Each row is a point on a landscape with many valleys, with its height.
A ball rolls from a point to the lowest of its 2 nearest points, and stops where none of them is lower. Distance is the straight distance between rows; heights are no part of it.
(1490): [-20 -15   6 -27   4   0  -3   0 -56   6  17  15  26 -33  28  28   4  28
   5   8   7 -28 -12  54 -21 -29   0 -14  -3]  height 164
(907): [ 13  10   1  26  16 -33  10 -32  51  -2 -15 -17 -38  29   0 -18 -27 -26
  10   0 -25  25  -3 -41   1  -1  13   7 -62]  height 465
(142): [-15 -10  39  -3  10   1 -38  45 -30 -18  16  44  12 -20   3  41   1   8
 -13  18 -35   4 -25   0  -1 -11  18  -1  -8]  height 634
(271): [  6 -12  10  -8  17   4 -18  25  -7 -15  13  49   8  -6  -8  18  10  16
 -17   2 -15   7 -16   3   4   0 -10   8  -3]  height 620
(1251): [ 24  40 -26 -23  -7  20  64 -10   6  32   2 -11 -14  33  -8 -18  12 -14
 -11   4  22 -15  29   3   2  11 -29   0  40]  height 241
(438): [-22 -10   6  -3   7  -8 -10 -10 -30   2   6  20   0 -12  -9   9  27  24
  13 -22 -13 -35  11  29 -18  18 -25 -21  21]  height 325
(141): [ -9 -16 -16 -17  -9   1  20   3  10 -12  -3  39  12  -2 -14 -33  13  -8
  20   5 -16  30 -29  30  27   7  -2  11   2]  height 730
(953): [ -4 -15 -19 -19 -26 -28   1  -9  43 -11 -10 -25   9  -3  -4  -9 -38 -24
  39   7  -9  25 -36  16  33 -12  14  10 -26]  height 312
(785): [-33  -1  -4  17  37 -19   2 -36 -16  14 -26  18  13  -4  35 -20  11   0
  11  -7 -34 -20  -3  10 -16   6  -3  16 -35]  height 322
(8): [-18 -16  -6  -2 -20   6 -37 -23 -35 -12  -2   5  16 -37  13  20  21  33
   6 -13  -5 -15  -2  26 -11 -28   4   0 -27]  height 156
(776): [ 14  35 -21  -1  11  19  41  -9 -10  39  -3 -24   4  24  11   6   3   6
 -15  -1  16 -35  30 -13 -17   1 -16   2  31]  height 200
(402): [ 12 -13 -13  12  24   3  13  -1  29  -6   1  30 -10  14  -1 -15  13  -6
 -16  14 -10  37  -4  -8   6   8  -4  18 -42]  height 709
(1542): [-22 -12  14  14  38 -28 -46   1  -4   6   9 -31 -11  -4  28  34  -9   2
  -9   3  15 -11  17  15 -26  -6  -1 -11 -28]  height 393
(1603): [ 15   2  -1   5   1  23  17  14 -47  -4  19  44 -10   4 -33   2  48   4
 -23  11  33   4  26  41   2  13 -25 -23  23]  height 509
(1230): [  4  35 -14  11 -12  10  41 -26  12  29 -12 -11 -14  25   2  10   8   9
  23  -4 -23 -39  13 -42   0  -6 -16   1 -15]  height 405
(280): [  6  14 -15  18   5  21 -10  -8 -27  17  -1 -29  13  -5  14  54  14  22
 -33   4  25 -33  24 -13 -22 -26   6  -3 -21]  height 281
(1121): [ 13  29  -9   8 -41  20  43  17 -12  16   3 -35  12  31 -15  12  12  -4
  11  32  18  -3  19 -16  22   5   9 -25  18]  height 419
(432): [ -2 -28   3 -33 -11 -28 -35  16  34  -8  12 -42  14 -21  18  27 -60 -18
   9  16   2  20 -29   9   7 -19  29   8 -14]  height 576
(456): [ 35  -9 -20 -31  16   7   1  12  13  -1  18  13   7  -7  -7  16   0   4
 -36   1  50  22 -10  24  13  -9 -25  19  -1]  height 285
(609): [ 12   7  21 -16  34 -56 -32   7  57 -10  18 -32 -25  11  13 -12 -52 -16
 -16 -13   2  14  -8  -7 -13  13  -5  -5  32]  height 536
(1648): [  3  -5   2  15   6 -36 -12 -25  24   5   7   1 -30  27  -4   1 -17 -14
   4   9 -35  22  -9 -37   4  -1  19   5 -82]  height 446
(576): [  9  10   4  12 -16  15   2  12 -59   0  12  18  -2  -9 -28  25  33  10
 -13   1  31 -25  31  35 -11  10 -15 -31  39]  height 485
(80): [ -2  -8   2   3 -30  -6   6   6  54 -24 -10  -4 -22  13 -32 -33  -1 -21
  31   4 -14  43 -14 -16  34  13   8   0  -4]  height 194
(1289): [ 22  23 -18 -27  20   5  35  15 -22  16  30 -11  -5   9  15 -12 -24 -29
 -49  46  35  -2 -21  40   8  19  -7  12  -5]  height 397
(1031): [ 21  33   0   5 -40  29  33  31 -14  12   7 -31  24  17  -6  39   0   4
  -2  32  -2 -11   9 -46  14  -6  25 -14  18]  height 398
(1546): [ 16   8 -34 -34 -21  25  41   4  -3   5 -15  11  49 -11   6   2 -11  20
 -15   0  -7   1 -45 -12  16 -26   6  38  -2]  height 188
(1255): [  5  -9   7  10  40  -7   1   6  23 -14  -8  22 -18  13  -3 -55   1 -26
 -16  -2  13  43  10  12 -14  25  -3   4  20]  height 382
(183): [ -3 -21   2   8   8 -16 -56 -16  15 -10   1 -18 -19 -16  -1  18  10  17
   3 -25  28  -8  25  23 -15   4 -21 -13   4]  height 487
(985): [-14  11  26  40  14   8  23  19 -23   8  -4 -22   4  28  12   3 -11 -13
  -1  19 -12  -3  21 -28  -8  11  25 -16  -7]  height 629
(221): [-23 -15  44   4  14  -6 -41  30 -29 -16  -2  26  21 -24  10   2 -17 -16
  10   7 -61  15 -11   4  -4  -2  37   7  -6]  height 618
(1305): [ 28 -18  -3  -7  21 -18 -31   3  50 -16 -10  -7   7 -10  14 -28 -37 -23
 -16  -3  13  37 -12   1  -8  -2   7  22  26]  height 510
(354): [  9  13 -30 -14  -9  27  51  16   6  14 -19  14  36  16   0 -17 -14 -11
  -6  13  -9   7 -33 -11  20 -10  13  30  11]  height 139
(1461): [  1  -3  13 -29 -12   6  -9  45  -3  -6  12  18  27 -10  -2  20 -23   3
  -1  13 -31   2 -42 -16  11  -5  22   9  25]  height 483
(165): [-26 -24   4 -24 -12 -24 -38 -15   5  12  14 -46  -2 -32  26  29 -27  14
  30 -12  16 -35  -3  26 -27 -12   6 -23  19]  height 443
(850): [ 32  20 -36 -15 -56  24  17 -42  15  18 -18  13   0   5 -26 -14  12  14
  -5 -33 -11  -5  -4 -67   0 -17  12  22   0]  height 345
(1665): [ -8  -8  -6   4  -3  -9 -24 -16 -10   4  10 -35 -22  -4 -10  15  17  12
   4 -21  42 -21  42  42 -17   9 -30 -27  19]  height 462
(250): [ 22  10 -31  -3 -14  19  15  -9 -24   6   6 -17  20  -5  -5  49  33  30
 -29   7  33 -11  20   8  -1 -32 -15  -2 -35]  height 320
(1335): [ 16  -5   5  -3  38 -23  14  -1  49 -13   6  43 -31  15 -13 -46  13  -6
  -5  -6  -9  31   0  -7  -6  28 -31   3  24]  height 406
(988): [-43  -9  34   5  10  -8 -32   1 -63   5   6  12   0 -21   6  15  24  17
  18 -10  -9 -44  15  33 -25  14  -6 -36  28]  height 280
(285): [-13  15   5  19 -10  12  19   6 -67  13  10   8   8   7 -12   9  41  15
  11  16   8 -30  24  24  -8  23  -3 -42  25]  height 460
(1464): [ -5 -30   6  12  31  -2 -28   5  10 -29  -7  45  -6 -12  -5 -33  22 -23
  -2   7  -6  61   8  33   5   5   3  10 -27]  height 643
(1497): [ 41  -4  16  21  -2  37  -2   9  21 -20  -4  38 -33  -5 -18 -24  16   3
 -24 -19  -9  29  21 -64 -12   9   2  15  16]  height 566
(1448): [-54  -4  13  11 -23 -25 -18 -14 -11   3  -3 -40 -10  -4   4  11   4   9
  54  -8 -18 -37   4  16   1   8   3 -35   5]  height 611
(18): [ -1 -16  13  25   4 -12 -48 -19  35 -25   1  -8 -40  -2 -17  -6  26  12
   4 -24  18  17  32   1  -7  13 -21 -14  -6]  height 511
(1282): [-10 -23   3 -49  -4 -51 -15   6  37   5  25 -22   0 -13  10  24 -48 -10
  26  14  -8   4 -45  18  11  -7   6  -2  -7]  height 562
(1358): [ -5 -10   3  -5 -12  -5 -15  24  16  -7  -3 -31  16   3   5  13 -41 -21
  -2  19 -19  24 -23 -11  15  -8  38  13 -17]  height 590
(949): [ 26  13   3 -19   1  12   0  24 -53   7  22   0   2 -19   8  43 -13   1
 -47  24  59 -23  -2  36 -11 -15   5  -3  29]  height 297
(297): [  8 -11   7 -33  19 -67 -30   2  60  -3  17 -28 -14  -2  12   3 -55 -17
   8   4  -7  10 -34   9  -2   7  -5  -2  15]  height 548
(9): [-10 -24   9  34  36  -4 -35 -19  12 -22 -13  29 -18  -6   4 -27  30 -12
 -10  -5   8  35  24  11 -12  11  -3   7 -32]  height 653
(1463): [ -6   1 -20  -9 -31  -4   8   0  13  11   5 -55  13  10   2  26 -12   3
  14  13  19  -7  -4   4  23 -13   9  -8 -13]  height 699
(1235): [-12 -23   7  18  38 -25 -42 -10  12  -7  -3 -23  -6   1  21  -7 -12 -14
  -2  -1  18  22  20  32 -12   3   1   0 -29]  height 362
(1125): [-33  10  16  24  10   5  35  -3 -34  10 -18  31  14  12   9 -18  12  -4
  23   6 -49 -26  -7 -12  -5  16   9  -1 -10]  height 609
(308): [  2  15 -24  16  11  17  16  -7  -5  26  -6 -33  13  17  22  16  -1   6
 -19   6  15 -21  17 -14 -12 -12   5  10 -16]  height 242
(981): [  9  -7  -3 -28 -11  -8   8  24  18  -6  21  -1  16   5 -13  33  -8   4
  -8  19  -9  17 -31 -11  35 -10  -3   7 -29]  height 121
(1119): [ -1  15  32   9  -2   8 -18  40 -38   0  14 -29  -7   6   3   7 -26 -17
 -21  19  31  -9   9   2 -13   8  26 -21  47]  height 649
(16): [-37  -8  38  30  -5  -7 -30  -4 -17 -11  -3 -18 -12  -1  -4   3  19  11
  24 -17 -13 -23  26  -4 -10  20   3 -28   8]  height 594
(1104): [ -1  -4   0   1  24 -23 -10 -28   7   5   7  30 -16 -10 -14  15  36  29
   5 -35 -25 -35  25   6 -28  24 -51 -11   8]  height 369
(1131): [  6 -19 -18 -16 -41   2  -8 -11  43 -25   0   5  -9  -5 -36 -18  24  -1
  14  -3   1  44 -15  -8  39   4  -2   8 -24]  height 231
(1237): [ 11  24   1 -40  19  -9  39  42 -19  25  28  10  10  21   7  13 -37 -21
 -30  44 -17  -7 -47   1   4   7  13  11   7]  height 441
(168): [  3  -5  21   5  -1   2 -33  19  10 -14  -1   6  -6  -7 -13   4  -1  12
  -2 -18  -7  -6   6 -11  -8  12  -6  -4  37]  height 547
(1317): [ 14   4  31  18 -39  10 -12  -1   5 -12  11   6 -37   8 -20  -2   6  14
   6 -19 -32   7  19 -72   3   9  10  -9  -5]  height 682
(1087): [ 33   2 -17 -30 -28  21   9  16 -13  -2   8  -8  21 -21 -32  43   8   8
 -24 -16  42  -4  12  14   8 -16 -25  -1  28]  height 399
(1151): [ 14   8 -19  -1 -41  27   3 -10  21  -1 -16  -5   6   0 -15 -14   4   7
  -1 -12 -10   7 -12 -40  11  -4  16  19   3]  height 309
(974): [ 21   7  37  29   5  12  44  29  13 -18  10  26 -44  19  -1 -23  -7 -11
   4  -8 -43  34  11 -75  10  17  -2  -8  11]  height 660
(448): [ 19  18 -13 -48  -6   4  23   9 -20  14  32 -15  -4  -6   2   4 -17  -7
 -26  19  30 -23 -20  28   7  15 -15   2  27]  height 370
(361): [-25  -9 -29 -18 -22   5  36 -17 -30   9  -2  -7  35  -6  18 -12   2  10
  26  15  10  -8 -19  51  18 -22   3  -2 -17]  height 716
(1677): [-37   7  -3  13   3 -37  12 -25  13  10  -9 -32 -22  23  -3 -17  -5 -14
  57  -1  -6 -17  -2  30   7   9 -12 -23 -22]  height 674
(866): [-43  -5  18  19 -25 -33 -36 -27  25 -14 -19 -52 -18  -5   5 -16 -12   1
  55 -30 -15 -17   6  -2   0  10  10 -25  10]  height 627
(1006): [-23  21   3   9  -1 -45  -1 -34  30  -1 -34 -14  -8   0   1 -25 -20 -15
  67 -17 -43 -40 -34 -12  -7  -5  -3  -5 -10]  height 652
(378): [ 20 -13  22  28  -8  12 -42   3  35 -33  -8  18 -34  -7 -18 -20  12  -3
 -18 -15   9  40  18 -35  -4   5   8   9   2]  height 549
(1115): [-33 -20 -19  -6  -3   3   9 -33 -30  10  -5  13  27 -27  27 -39  14   1
  36   0   4   6   8  74   3 -16   5   2 -17]  height 707
(204): [-13 -19   3  13  32  16  -7   8 -30 -15  -6  57  20 -10   9 -23  22 -11
  -8  17 -20  43   0  41   5  -9   7  15 -35]  height 631
(1446): [ 27  14 -38 -32  -2  13  41 -14  16  21   1   6  -2   6 -19 -17  21   3
 -12 -17  22  -7  14  15  -3  11 -38   9  37]  height 279
(24): [-22  -3  44  42   6   3 -43  -4  -7 -22 -19 -25 -15  -4   5 -11  10   6
   3 -37  12 -12  39 -16 -23  14  10 -18  20]  height 579
(749): [-37   5 -11  -1  12 -31  23 -35 -12  14 -10 -10 -18   9  10 -54 -10 -29
  46   4   4 -13  -8  64   0  18 -11 -11  -2]  height 687
(1067): [  4  -4 -24 -13  17   2   8 -16   3  10   1  11 -13   1   1 -35  13  -1
  -9 -11  30   0   7  37 -12  17 -26   5  29]  height 318
(1311): [ 31 -13 -15  -7  35 -18  -3 -24  54  -9   4  39 -29  -4 -16 -19  38  12
 -16 -20   8  16  20   5 -13  17 -49   9  14]  height 434
(849): [-30  29  14  16  -2 -32  22 -16  27   4 -13 -24 -24  24 -11 -19 -11 -10
  72 -16 -22 -35 -14  -5   2   5 -18 -27  -4]  height 664
(875): [  8 -14 -21 -41 -29 -22   4  -7  50  -5  -3 -13  20 -17   1  -8 -33  -5
  30  -4   3   9 -40   2  30  -6  -2  14  15]  height 276
(1267): [ 23  -6 -20 -50 -36   3  21   6  40 -15  -8  17  34 -17 -21 -13 -22  -1
  13  -3 -10  28 -57 -16  46  -5  -1  30  14]  height 234
(1683): [-33  -9  22  34  12  13  -4  -2 -47  -3 -15  30  15  -2  11 -17  32   0
   8   5 -32  -5  13   4  -5  11  13  -4 -22]  height 623
(147): [ 18 -20 -34  -9  29  -6   7 -13  40 -13  -9  35  11  -5   5 -31  12 -15
 -21  10   9  50 -16  15   8  -5  -5  31 -33]  height 715
(306): [-18  33   3   4  14 -25  12  -6  24  33   0 -59 -13  25  25  44 -28  -3
  11   9 -13 -40  -4 -33 -16 -16   7  -7 -20]  height 354
(273): [-21  17   1  18 -14  20  25  -3 -18  11 -24   5  16   6   2 -16   6   6
  19  -8 -29 -27  -5 -22  -2   9  11   2  21]  height 597
(556): [-32 -16 -15  -7  13 -26   5 -36  -8   6  -4  24   1 -12  15 -45  11  -6
  42  -4  -8   0  -4  63   2  13 -17  -5  -1]  height 697
(1331): [ 11 -15  21   6   2  -4 -34  22  30 -24  13   3 -24   6 -23  -6   2   0
  -1  -9  10  30  12   1   9  15 -12  -8  18]  height 532
(1187): [ 10  -1  27  26  18   5 -16  11 -17   0  20  15 -24   4  -3  44  27  20
 -17   8  -8 -14  30 -29  -9   0 -14 -14 -29]  height 690
(1217): [  5 -15  -3  -3   4   5 -29   6 -27   2  11 -11  -4 -16  14  32 -11   4
 -20   4  59 -11  13  44  -9 -19   0  -4  15]  height 250
(564): [  0 -10  12  14  24  10 -38  -2 -11 -16 -14  47  13 -21  12 -15  13   5
 -15 -12 -16   7  -1   0 -14   0   2  19  -2]  height 606
(451): [  7 -14  -8   0  -4  29  17  17 -42 -17   8  42   8  -3 -22  -3  45   4
 -15  21  44  29   8  53  20  -8 -12 -10  -4]  height 529
(620): [-26 -16  23  -4   9 -26 -50  13  -2   1  15 -40 -11 -12  17  26 -24   2
  13  -1  10 -14   1  17 -20  -2   9 -22  11]  height 421
(934): [-11 -13  16   7  -8   2 -47  17  -5 -16  -6  -3  13 -18   6   6 -21  -7
   0   3 -25  15  -9  -9  -2  -7  33  10  -9]  height 604
(1238): [ 21 -13 -14  -2  28 -27 -28  -6  60  -6   0 -17  -7   5  11  -5 -21  -9
 -16   2  12  29  -3  -6  -1   1  -8  19 -15]  height 496
(1139): [ 14   4 -38  -9   5 -35 -18 -66  41  15  -3  -8 -17  -6   4  13  18  24
   0 -25  -8 -25   3 -12 -10  -5 -31  11 -35]  height 454
(1016): [ 39  10 -20 -39 -20  26  18   9   7  -1  -1  17  32 -17 -16  29   4  25
 -35 -14   0  -2 -21 -24  11 -22 -14  30   7]  height 238
(240): [-35 -11  23  -4  10   4 -22  -2 -75   9   8  17  14 -36  29   5   5   9
  16   2   4 -35  12  56 -23 -11  12 -17  18]  height 227
(679): [ 13   4   6  20  40 -26  -3 -11  54  -2  -6 -25 -21  25  15 -15 -29 -16
 -14  -5  -3  26  13 -26 -10   6   1  10 -26]  height 482
(1118): [ 17   1  -2 -23  -4   6  -4  29  -4   7  22  -7  14  -5  -4  58   1  18
 -22   9   8 -11 -13 -10   5 -19  -4  -4  -2]  height 191
(797): [ -9   5 -40 -24 -20   2  40 -10 -12  25   3 -33  27   4  15  13 -12   8
  15  16  21 -21 -21  24  16 -20   3   0  -8]  height 708
(539): [ -2 -17 -20  -7 -34  29  25   6 -31 -23   3  18  27 -10 -24  -2  48  15
   5  19  25  31  -4  38  36 -14  -6 -14 -24]  height 546
(1613): [ 13   3  55  32  -8  14   6  20   4 -27  16  14 -44   7 -12  -7  10   8
   9 -26 -37  14  31 -67   3  22  -7 -25  21]  height 671
(1328): [  5  20  -9 -14   6  -5  44  20  16  15 -10  26  16  24  -7 -14 -30 -18
  15  16 -37  -3 -47 -13  15   0   3  22   7]  height 192
(277): [ 19  -5  14  19   5  50  22  30  -2 -16  -9  57  -5   2 -17 -29  21  -1
 -20  -1 -15  26  10 -40  -4  13   3  15  28]  height 581
(159): [  5  -9 -32 -12  11  -5  28 -15  28  -7 -24  39  18  -1   1 -43  -1 -21
   6  12 -25  37 -32  14  15  -5   4  29 -19]  height 722
(798): [ 13  -1   1  24  14  13  13   3   4   6  14  13 -18  21  -1  13  19   5
 -15  15 -10  12  20 -27   3   5 -10   0 -41]  height 700
(973): [ 35  29   1 -27  13  11  14  22 -40   9  35  15 -12  -5  -8  24   4  -4
 -49  22  31 -27   3  28  -7  15 -22  -3  30]  height 337
(437): [  9   6  34  46  21   8  48  27 -10   0   3  -6 -22  35  10  -8 -10 -26
  -7  21 -18  25  28 -43   2  13  16 -19 -18]  height 640
(1566): [  2  27  -4  16 -21  16  42   4 -35  18   5 -15   6  23 -13   6  28   9
  12  19   4 -25  29  -3   1  15  -3 -33  26]  height 438
(12): [ 31 -11  -2 -15  -2  13 -22  32  19 -10  10  -4  -2  -2 -14  13 -15  -8
 -28   2  55  26  -2   9  16  -7  -2  12  22]  height 315
(1017): [-16   3  -6  12 -15  24  -2   4 -25   9 -18 -25  25  -6  11  -1  -6   9
   6  -7   3 -25   3  -7 -11  -5  17   2  31]  height 585
(715): [ 20 -11  12 -15  38 -44 -40  -8  37 -12   4 -22 -12  -9  26 -38 -57 -30
 -21  -3  22  20  -9  23 -24   9   0   6  35]  height 523
(479): [ 12 -13 -11  12  35   7 -21  -3   9  -8 -13  13 -14  -9   9 -36   6 -13
 -24 -10  51  24  20  30 -20   7  -9  16  24]  height 353
(830): [-35   4   6  -1 -10 -44 -13 -21  24   1 -23 -40  -2  -6  15 -21 -40 -16
  61 -15 -23 -25 -19  11  -4  -2  14 -10  18]  height 641
(233): [  9   2  41  25  31   1  41  30  12 -13   3  16 -27  33  -6 -30 -28 -30
  -5   6 -34  41   8 -36   0  23  16  -8   5]  height 650
(1020): [  3 -21   3  19   0  16 -39  14 -22 -15  -8 -10  10 -18  21  30 -15  -2
 -21  11  57  18  15  37   3 -37  23  14 -14]  height 294
(653): [ 11 -15 -24 -14  35 -28  -6 -36  22   4  13  33 -14  -8 -10   1  37  25
  -5 -24   2  -8  12  40 -14  17 -59  -3  -2]  height 408
(382): [ 11  17   7  25 -28  28  -7  17  -1   3   2 -47   3  14  -2  29  -5   4
 -12  15  16  -4  23 -44   3 -11  25 -10  -2]  height 372
(667): [-26  -6  29  33  48 -26  -2 -10  -9   7   0   4 -13  16  19   4   4  -6
  -2   1 -32  -9  16 -15 -16  21   0  -6 -57]  height 387
(119): [ 45  17  -4 -30 -10  25  19  32 -13   5  22  11   6   6 -29  23   5  -3
 -37   6  31   1   8   2  11   3 -21  -1  43]  height 371
(553): [ 18  24 -37  -8 -13  -2  13 -43  36  20 -15 -11  -7   4  -3   6  10  17
   3 -26 -12 -28   5 -30  -7  -7 -20  21  -9]  height 430
(538): [-14  -3  45  16  20 -13 -40  11   5 -19 -11  -4  -5  -4   7 -25 -18  -5
   2 -29  -5  -2  14  -8 -21  20   7 -10  44]  height 563
(1253): [-44 -14  -4  18  -8   3 -29 -37 -32  -2 -16  -7  15 -28  23 -14  22  12
  31 -15 -12 -17  15  28  -5  -7   9  -4 -21]  height 228
(586): [ -1  26  13  -9  11 -17  36  14  18  15  -3  40   0  15  -4   6 -25  -2
  28   6 -71 -33 -48 -44   2   4  -1  13   2]  height 246
(372): [ -2  25  -9 -35  11 -31  17   6  36  35  13 -31  -7  17  13  42 -25   2
   8   7 -15 -33 -25 -17  -1 -11 -11   2  -2]  height 323
(1178): [-17  12  41  14 -13   4 -27  29 -29 -18   7 -40 -21   5  -5 -30 -29 -25
  -2  -3  26  -1  14  16  -5  23  24 -31  57]  height 659
(601): [ 16  -7 -24 -38 -43  21  34  -2  24 -17   1  12  14  -9 -45  -1  32   9
   2  -2  13  33 -13  -5  47  -2 -23   8  -9]  height 171
(645): [  7  16 -32   5 -39  17  29 -46   3  17 -19  28 -16  16 -19 -33  24   6
  15 -16 -17  -2  -7 -55   3 -11  15  17 -30]  height 378
(198): [  1   9  23 -38   7  -4   3  59 -25   9  28  14  19  -3   4  25 -36 -15
 -24  32 -23  -4 -48  -7  -3   0  24  -2  32]  height 464
(1108): [ 10  12 -35   2 -43  28  13 -13  23  14 -13 -60   6  10  -9   9   6   1
   2  -6  31  -6  21 -12  17 -12   1   4   3]  height 691
(806): [-13  -9 -21 -34 -12 -12  -7 -21   0  25   7 -44  16 -28  27  42 -20  25
  13 -12  16 -49 -11  20 -25 -24   0  -8  13]  height 463
(1470): [  5  -8  17  25  19  28 -10  18   4 -20 -17  41   2  -2  -1 -31   2 -15
 -20   0 -17  34   4 -21 -10   9  16  20   5]  height 593
(735): [ -4 -28   5  21  24   4 -47   9 -10 -14 -10   1   7 -14  18  -1 -16 -23
 -14  10  28  37  18  43  -2 -20  20  12 -21]  height 328
(1315): [ -7   6  13  10 -39 -12 -31 -25  17  -7   0  -4 -25   4 -19  -5   2  17
  19 -25 -34 -11  -1 -53   1   6  11  -6  -9]  height 693
(1595): [-31  -7  -7  26  30  -3 -22 -39 -31  11 -16   8  10 -12  35  -3  26  15
  -6 -11  -6 -23  18  13 -23  -4   1   9 -48]  height 284
(935): [ 39  -2 -24 -35 -28  19   4  -6  33 -14   3  10  15 -16 -33  16  13  14
 -21 -15  15  25 -12 -24  28 -11 -19  24  -9]  height 225
(35): [ -7 -13  -4 -10  -4   8 -17  -9 -45 -10  -4  31  21 -41   5  36  25  40
 -11 -19  -2 -30   2  35 -20 -26 -16   0  -1]  height 68
(302): [ 28  -4  -5 -34  24  -4   1  26  -8   4  23  11  18  -7   3  52  -8  17
 -44  17  36   6 -22  15   7 -28 -14  15 -18]  height 243
(1373): [-19  -6  16  26   6 -17 -12 -21 -12   1   5  19 -19  15   0   1   8  -1
   8   7 -42   5   0 -29  -1   9  14  -2 -68]  height 418
(1420): [-10  -4 -15   7 -33  28  12   4 -36 -11  -3   8  32  -7  -6   3  28  17
   3  18  -1   7  -7  12  21 -13  11  -8 -20]  height 561
(261): [ -4  -3  -8  -1 -22  32  -2  18 -39   0  -7  -2  41 -13  10  11  -1  10
  -5   9   6  -8 -11   9   4 -24  22   5  13]  height 574
(1362): [ -6  19 -18  35 -26  46  64 -10 -29  12 -25  25  15  18  -4 -24  27  -1
  12  20 -23  -5  -1 -38   9  -5  23   6 -13]  height 445
(1392): [  3 -19   8  29  20  16 -21 -19  -5 -17  -3  57 -27  -5 -10 -17  48  12
 -16  -9  -6  23  21 -16 -12   9  -8   6 -41]  height 665
(1075): [ 17 -14 -25 -19 -24   2 -10 -10  -2  -2  15 -26  -2 -21 -24  36  15  11
  -5 -22  56  -9  29  45   4 -12 -34 -16   9]  height 431
(129): [-11 -13   6  27  14  22 -17   5 -34 -12 -10  34  10 -10   4  -5  30   1
  -8   4  10  13  15  25  -2  -6   1   2 -11]  height 619
(812): [ -2  11  -3  20 -30  21  34 -17 -28  14  -7  43  -7  15  -8 -21  10   3
  12   4 -47  -7 -15 -62   7  -4  23   9 -36]  height 414
(637): [ -3  27  -2 -23   4 -20  32   9  21  25   9   9   0  16   1  35 -13   6
  22  12 -48 -39 -41 -29   6 -10  -7   4  -9]  height 288
(1376): [ -9 -27 -16 -37 -18 -13  10 -10   9 -16  12  35   0 -10 -25 -30  24   3
  34  -1   4  25 -23  53  33  14 -26 -11  10]  height 738
(1260): [-24   0  24  32  -1   9 -13  13 -21  -5 -20 -14  16   3  10  -7 -16 -18
   0   8 -30   6   5 -25  -6   4  42   3 -14]  height 617
(1193): [-19  26  15  13 -12  10  -2   6 -18   7  -5 -64  -7  12   9 -25 -27 -11
  -3 -15  31 -23  23  -3 -17  12  17 -22  63]  height 669
(61): [ 10  -9  18  35  25  11 -25 -17 -23  -8   6  51 -27  -9  -5  24  42  26
 -27 -12  -4 -10  30 -15 -18   3 -19   0 -36]  height 678
(929): [ -7  21 -18   8 -10  11   9 -15  11  22 -22 -70   2  12  15 -24 -26  -3
   6 -23  40 -24  21  -3 -18   0   7   0  50]  height 677
(1616): [ -8  41  11  15  -6  -4  27 -15   6  30  -9 -44 -14  23  20  26 -12   8
  16  -4 -21 -52  16 -58 -15 -10   4  -7  -6]  height 380
(1142): [-35   2  26  26  53 -28  10 -14 -21  18 -20  -5   6  15  36 -13  -5 -15
   5  -8 -20 -30  13   3 -28  18   7   1 -21]  height 356
(1629): [ 13  -6  -6 -57 -30 -10  17  21  29  -9  13   9  28 -11 -21  25 -23   7
   4  11 -17  22 -60 -20  52 -13  -4  18 -15]  height 184
(86): [  0  17 -29  13 -25  29  23 -23  16  18 -29 -49   0  11  -5 -20   8   3
   8 -23  26 -16  30  -9  -7  -2  -2   3  31]  height 684
(1682): [-11  25  31  32   8   7  21  29 -44   7  -2 -31   3  28   9 -19 -17 -24
 -14  19  12  -4  25 -11 -15  20  33 -27  29]  height 639
(1501): [ 17  -9 -26 -23 -41  29   6   5  27 -16 -20  -1  31 -17  -9 -24 -10  -2
   0  -7   8  26 -28 -15  26  -8  13  30  30]  height 273
(1348): [ 31   4   5  10 -21  34 -18  30  15  -8   0 -23  -2   6 -18  25  -3  -3
 -25  -1  36  16  20 -25  12 -11   9   6  25]  height 344
(895): [ 17   8 -16 -36  27   1  31  26 -25  15  24  15  23  10  17  -6 -36 -25
 -41  38   9  13 -37  26   4   0  10  20  -4]  height 420

Where does a ball stop that starts at each point below?
(539): (981)
(553): (354)
(1311): (776)
(797): (985)
(1282): (35)
(806): (1217)
(1648): (35)
(1362): (981)

Call two points neighbours if one is among the 2 nearest of the other. Go from one point of each pair to the other, from neighbour to neighbour, staying as low as possible. Name the highest point that can't be avoided.
(601), (354): (1016)
(601), (80): (1131)
(35), (776): (1311)
(981), (601): (953)
